Points, in no order, along strands that fork, close into loops and pass close to each other.
(in the rows, 128 means zero)
Two points are linked if the straight distance between their rows is under 109. Some points are linked to none.
z_447: [133 128 104 119 133 135  61  94 132 174 109 136 108 136 123 153 123 137
 164 146  78 160]
z_209: [168  71 115 170 132  85 139 112 139 150 126 114 119 121 162 131 102 127
 118 119 130 117]
z_95: [160 112 125 127 137 176 169 119 142 112 133 105 188 187 170 100 173 140
 134 163 144  95]
z_626: [144  63 106 108 131  99 101  75 107 197  88 134  94 190 102 165 103 139
 167 137 124 101]
z_191: [111 204 109 107 102 107 113 134 135 140 110  80 156  76  69 149 135 119
  88 180 102 129]
z_201: [145 173 124 150 134 155  90 128 129 166  96  90 148  91 104  97 155 129
 172 189  92 128]
z_323: [136 143 148 179 161 142 170  93 124  89 142 137 107  83 159  68 123 135
 153 136 131 144]
z_852: [170 116 117 200 101  88 200 143 118 115 124  94 132  82 170  92  97 115
 158 132 169  77]
z_456: [135 183 158 134 136 142  77 142 143 144 121 126 151 100 123  74 168 141
 112 140 138 173]
z_530: [155  43 121 105 160  90 107  33  90 185  85 110  80 175  94 157  97 146
 172 136 108 102]
z_25: [ 86 139 140 109 103 153 145 161 110  80 161 166 125 136 118 110 121 139
 106 105 190 155]
z_21: [179 129 166 175 132 117 151 123 126 120 122 116 161 127 159  81 138 147
 130 147 197 128]
z_399: [147 194 145 193 111 107 149 104 150 133 135 127 101  49 154 104 128 122
 120 148  99 163]
z_749: [130  57 105 108 129 119 173 127 144 121 160 127 140 178 181 144 138 118
 110 117 109  91]
z_181: [ 78 117 123  86 119 115 133 120 129 153 117 105 149 140  75 169 120 117
 113 196 100  74]
z_707: [105 122 135 124 154 166 163  79 152 103 149 148 122 154 161 116 122 126
 146 161 111 128]
z_786: [167  43 139 129 167  82 124  26 111 155 108  95  99 138 119 142  95 142
 136 139 115 111]
z_880: [137  75 124 115 134 141  87 151 111 149 133 152 141 197 133 175 127 142
 116 103 153 145]
z_716: [ 90 158 110 132 104 197 117 144 150 110 150 155 118 159 145 112 146 119
 162 107  81 131]
z_446: [ 56 111 127  89 116 139 104 141 128 132 127 172 101 157 111 121  90 124
 179  79 166 136]
z_297: [115 117 185 114 141 134 187 140 119  98 141 129 138 109 135  55 164 135
 112 161 185 106]
z_401: [ 87  78 131 110 158 121 132 119 120 130 120 155  78 139 126 121  91 118
 184  95 138 118]
z_452: [149 125  94 179  93 112 117 141 151 152 147 147 115 129 171 160 141 118
 117  83  69 129]
z_159: [171  91 116 179 107  92 214 111 142  89 139  97 125  95 189  79  90 117
 164 109 159  92]
z_434: [ 87  85 138  88 139 106 116 132 123 164 113  88 126  97  71 134 118 103
 115 156 119  80]
z_262: [136 219 115 158  81 153  89 147 127 130 136 138 154 128 133 169 150 139
 123 126 107 171]
z_908: [120  45 168  87 179 158 157 105 136 127 147 103 136 147 135  96 164 121
 121 167 120  89]
z_516: [137 101 126 119 162 187 167  79 138 104 135 117 157 187 165 110 131 138
 180 172 124 107]
z_895: [ 71 163  95  97 101 170  94 157 156 120 140 140 144 177 109 142 137 118
 138 109  91 129]
z_229: [ 87 145  82  77 118 100 146 172 124 115 108 104 149 120  80 180 116  95
 113 122  74  61]
z_438: [105 158 100 108 100 116  91 110 130 172 109 152 126 157 110 178 111 135
 144 152 104 134]
z_307: [105 141  89  72 118 114 181 182 113  76 116 125 145 139 106 190 118  93
 119 117  93  57]
z_688: [116 190 115 165  93 166 116 124 144 130 140 152 129 135 147 135 135 125
 156 149 103 145]
z_474: [132  40 138 102 168 145 153  95 155 129 148 114 136 175 160 124 154 130
 105 145 107 103]
z_440: [159 102 132 179 166 121 189  78 122  84 135 103 103  96 178  72 102 140
 169 120 149 123]
z_983: [114 172 109 153 109 170 116 149 124 145 104 101 154 118 108 108 132 119
 202 181 119 101]
z_325: [111 157 111 146 104 138 132 133 116 142 111 126 133 135 115 141  96 114
 197 175 140  92]
z_118: [ 98 190 140 131 120 143 105 134 165 129 131 117 144  92 112  82 160 123
  99 135 104 161]
z_377: [173 161 141 101 137 107  84 162 101 130  96  99 142  84  77 155 144 134
  84 126 149 150]
z_822: [140 162 151 108 144 105 101 170 113 137  97  88 160  68  79 105 161 132
  83 136 138 122]
z_80: [120 135 156 152 101 128 148 148 107  96 151 174 106 134 150 125  96 142
 121 112 212 167]
z_256: [126 168 133 178 147 128 147  81 143 116 136 127 105  61 151 103 127 124
 139 144  82 154]
z_461: [142 164 128 158 100 129 132 198 135 103 142 133 137  91 133 110 179 126
  79  67 100 133]
z_482: [152 134 120 108 123 107  70 143 108 156 116 114 138 120 104 188 138 145
  77 132 118 156]
z_69: [ 69 156 146 101 102 180 144 124 135  77 162 188 129 153 127 110 124 146
 109 136 166 172]
z_724: [ 90  79 135 120 129 119 159 147 125 112 143 155  80 109 139  91 102 108
 163  91 144 110]
z_646: [122 123  79  87 102 120 216 170  97  78 140 133 148 165 156 171 135 108
 140 104 123  52]
z_68: [153 138 158  74 148 143 108 165 102  91 107 125 139 126  74 164 130 118
  82 105 161 139]
z_804: [164 177 146 202  95  95 164 147 133 123 134 134 120  57 156  95 130 126
 104 121 144 145]
z_268: [151 106 170 114 135 111  61 139 118 162 132 132 122 120 111 157 137 149
  70 118 158 195]
z_439: [109 188 116 107 105 146  76 179 120 102 138 135 127 131  86 141 117 127
 120  65 166 178]
z_830: [139 159 133 198  82 100 199 150 126 105 142 125 113  68 158  95 114 116
 129 129 142  99]
z_111: [103 104 126  72 124 137 108 149 116 107 138 180 130 197 126 193 117 139
 103  83 153 146]
z_489: [114  90 158 151 199 144 137  85 114  93 150 142  90 107 150  88 119 149
 145 115 134 168]
z_263: [152 150 156 145 170 163  59 109 133 149 113 126 123 105 132  81 167 147
 150 131 123 195]
z_973: [ 69 136 140 113 119 160 162  91 156  87 165 182  99 137 147 107 119 126
 120 138 121 154]
z_405: [ 87 158  98  75 121 114 121 138 113 135  99 101 161 136  60 191 123 118
 104 177  83  74]
z_768: [ 91 220 105 122 107 146  95 132 167 131 158 100 128  97  95  85 143 110
  99 116 101 156]
z_648: [150 114 157 170 121 117 149 115 129 112 150 149 112 128 164 107 101 140
 117 126 207 159]
z_952: [ 74 163 123 100 103 150  66 155 131 129 144 150 111 152  99 119  93 122
 144  84 174 174]
z_842: [108 153 129  99 125 148 142 181 139  87 143 128 160 124 120 117 179 131
  59  97  97 132]
z_596: [ 83 203  82 102 106 102  90 142 152 161 134  75 125  99  78 122 122 104
 118 136  89 131]
z_148: [156  45 144 143 149  90 144  95 131 151 129 109 102 131 138 132  92 123
 127 134 148 101]
z_70: [150 166 129 167 101 108 128 176 118 120 128 129 131  79 141 128 142 135
  95  99 138 146]
z_926: [145 133 112 144 138 190 137 159 134 122 136 123 176 180 162  92 189 134
 156 147 102 100]
z_183: [105 119 129 141 119  73 193  85 132 145 112 171  84 134 140 141  59 119
 170 114 150 113]
z_402: [177 119  78 183 101 103  99 112 144 181 122 147 109 148 166 169 128 125
 167  92  61 129]
z_693: [140 216 117 110  99 131  76 157 118 117 125 142 139 129 106 186 127 133
  97  98 128 197]
z_948: [116 128 145  55 143 155 116 162 115  71 132 148 141 160  93 172 126 127
  75  97 158 153]
z_358: [ 87  77 169 111 211 133 118  62 116 114 144 135  88 111 132 117 106 149
 134 117 119 166]
z_389: [142 139  92 167 117 115 146  95 122 146 111 132 122 160 144 151  79 123
 202 153 144  99]
z_711: [ 74 136 137 115  99  79 168 105 137 139 125 179  96 129 121 158  73 118
 130 124 152 128]
z_314: [108 108 147 115 140 114 127 156 126 148 120  88 136  88  90 113 137 115
  97 153 143  98]
z_882: [163  98 116 191 112  98 140 124 145 134 148 147 103 109 190 126 115 121
 117  81 109 138]
z_522: [185  72  73 154 121  89  99  89 116 179  85 117 113 167 135 147 103 139
 184 120 113 100]
z_266: [177  57 149 120 145 117 151 143  89 126 130  83 160 154 116 141 130 142
 114 128 187  84]
z_914: [124  90  73 109 103 124 199 141 136 105 160 124 157 189 183 159 152 116
 134 103  89  69]
z_265: [122 114 105 135 126  87 178  67 127 160  97 147  96 145 126 144  73 122
 192 148 125  91]
z_139: [156 140 179  83 168 102 135 173 114  97 104 102 167  85  82 112 185 123
  46 117 128  98]
z_326: [175  89 120 144 117 130  73 130 116 161 129 149 132 185 147 173 119 147
 118 108 160 172]
z_77: [122  78 165 112 175 128  83  74 137 153 136 132  96 113 129 133 127 133
 104 134 117 172]
z_336: [197  96  62 170 100 118  86 111 129 175 110 129 138 176 162 167 123 143
 156 112  91 121]
z_215: [106 144 122 137 112 211 152 144 149  96 158 153 142 153 153  85 179 129
 160 117  81 119]
z_790: [124 189 117  94 122 110 139 138 115 119  98  84 165  85  59 171 128 119
  80 185 112  96]
z_841: [145 146 166 136 129 119 167 156 106  93 129 121 152 109 134 100 150 142
 100 148 185 111]
z_696: [191 110 121 165 124 118  70 134 121 175 125 125 117 125 151 141 130 140
 139 133 143 174]
z_728: [107  94 188  89 172 161 145 138 132 123 135 114 155 137 122  67 176 140
 121 163 159 104]
z_382: [151 160 144  79 152 124 134 191 134  67 122 128 152  89  96  99 178 115
  46  78 118 124]
z_796: [174 137 145 173 155 165  79 120 123 146 115 133 119 118 151  94 142 136
 174 127 140 178]
z_807: [126 110 123 138 161 145  95 115 131 151 109 110 119 106 118 114 138 121
 156 158  86 125]
z_600: [129  79 178 104 160 130  54 125 138 167 134 124 105 115 119 117 142 134
  83 110 136 195]
z_854: [ 83 148 120 116 105 107 130 125 136 150 124 159 121 149 118 172 101 119
 125 132 128 130]

A piece is two or more points that can be reached from each other along the links. Count, over all rows, the pieces, the separate loops (a circle has one, a figure eight two, a Y none), the forks (points with three links) and the tips (points with one).
pieces -> 3
loops -> 5
forks -> 6
tips -> 2

A fork is a point with three links, a tip a point with one. Leave the first point through the second and follow the links. Name the first fork or tip that comes.
z_262 / z_693 -> z_724
z_728 / z_908 -> z_405
z_118 / z_456 -> z_377
z_25 / z_69 -> z_716
z_139 / z_382 -> z_804
z_804 / z_70 -> z_822
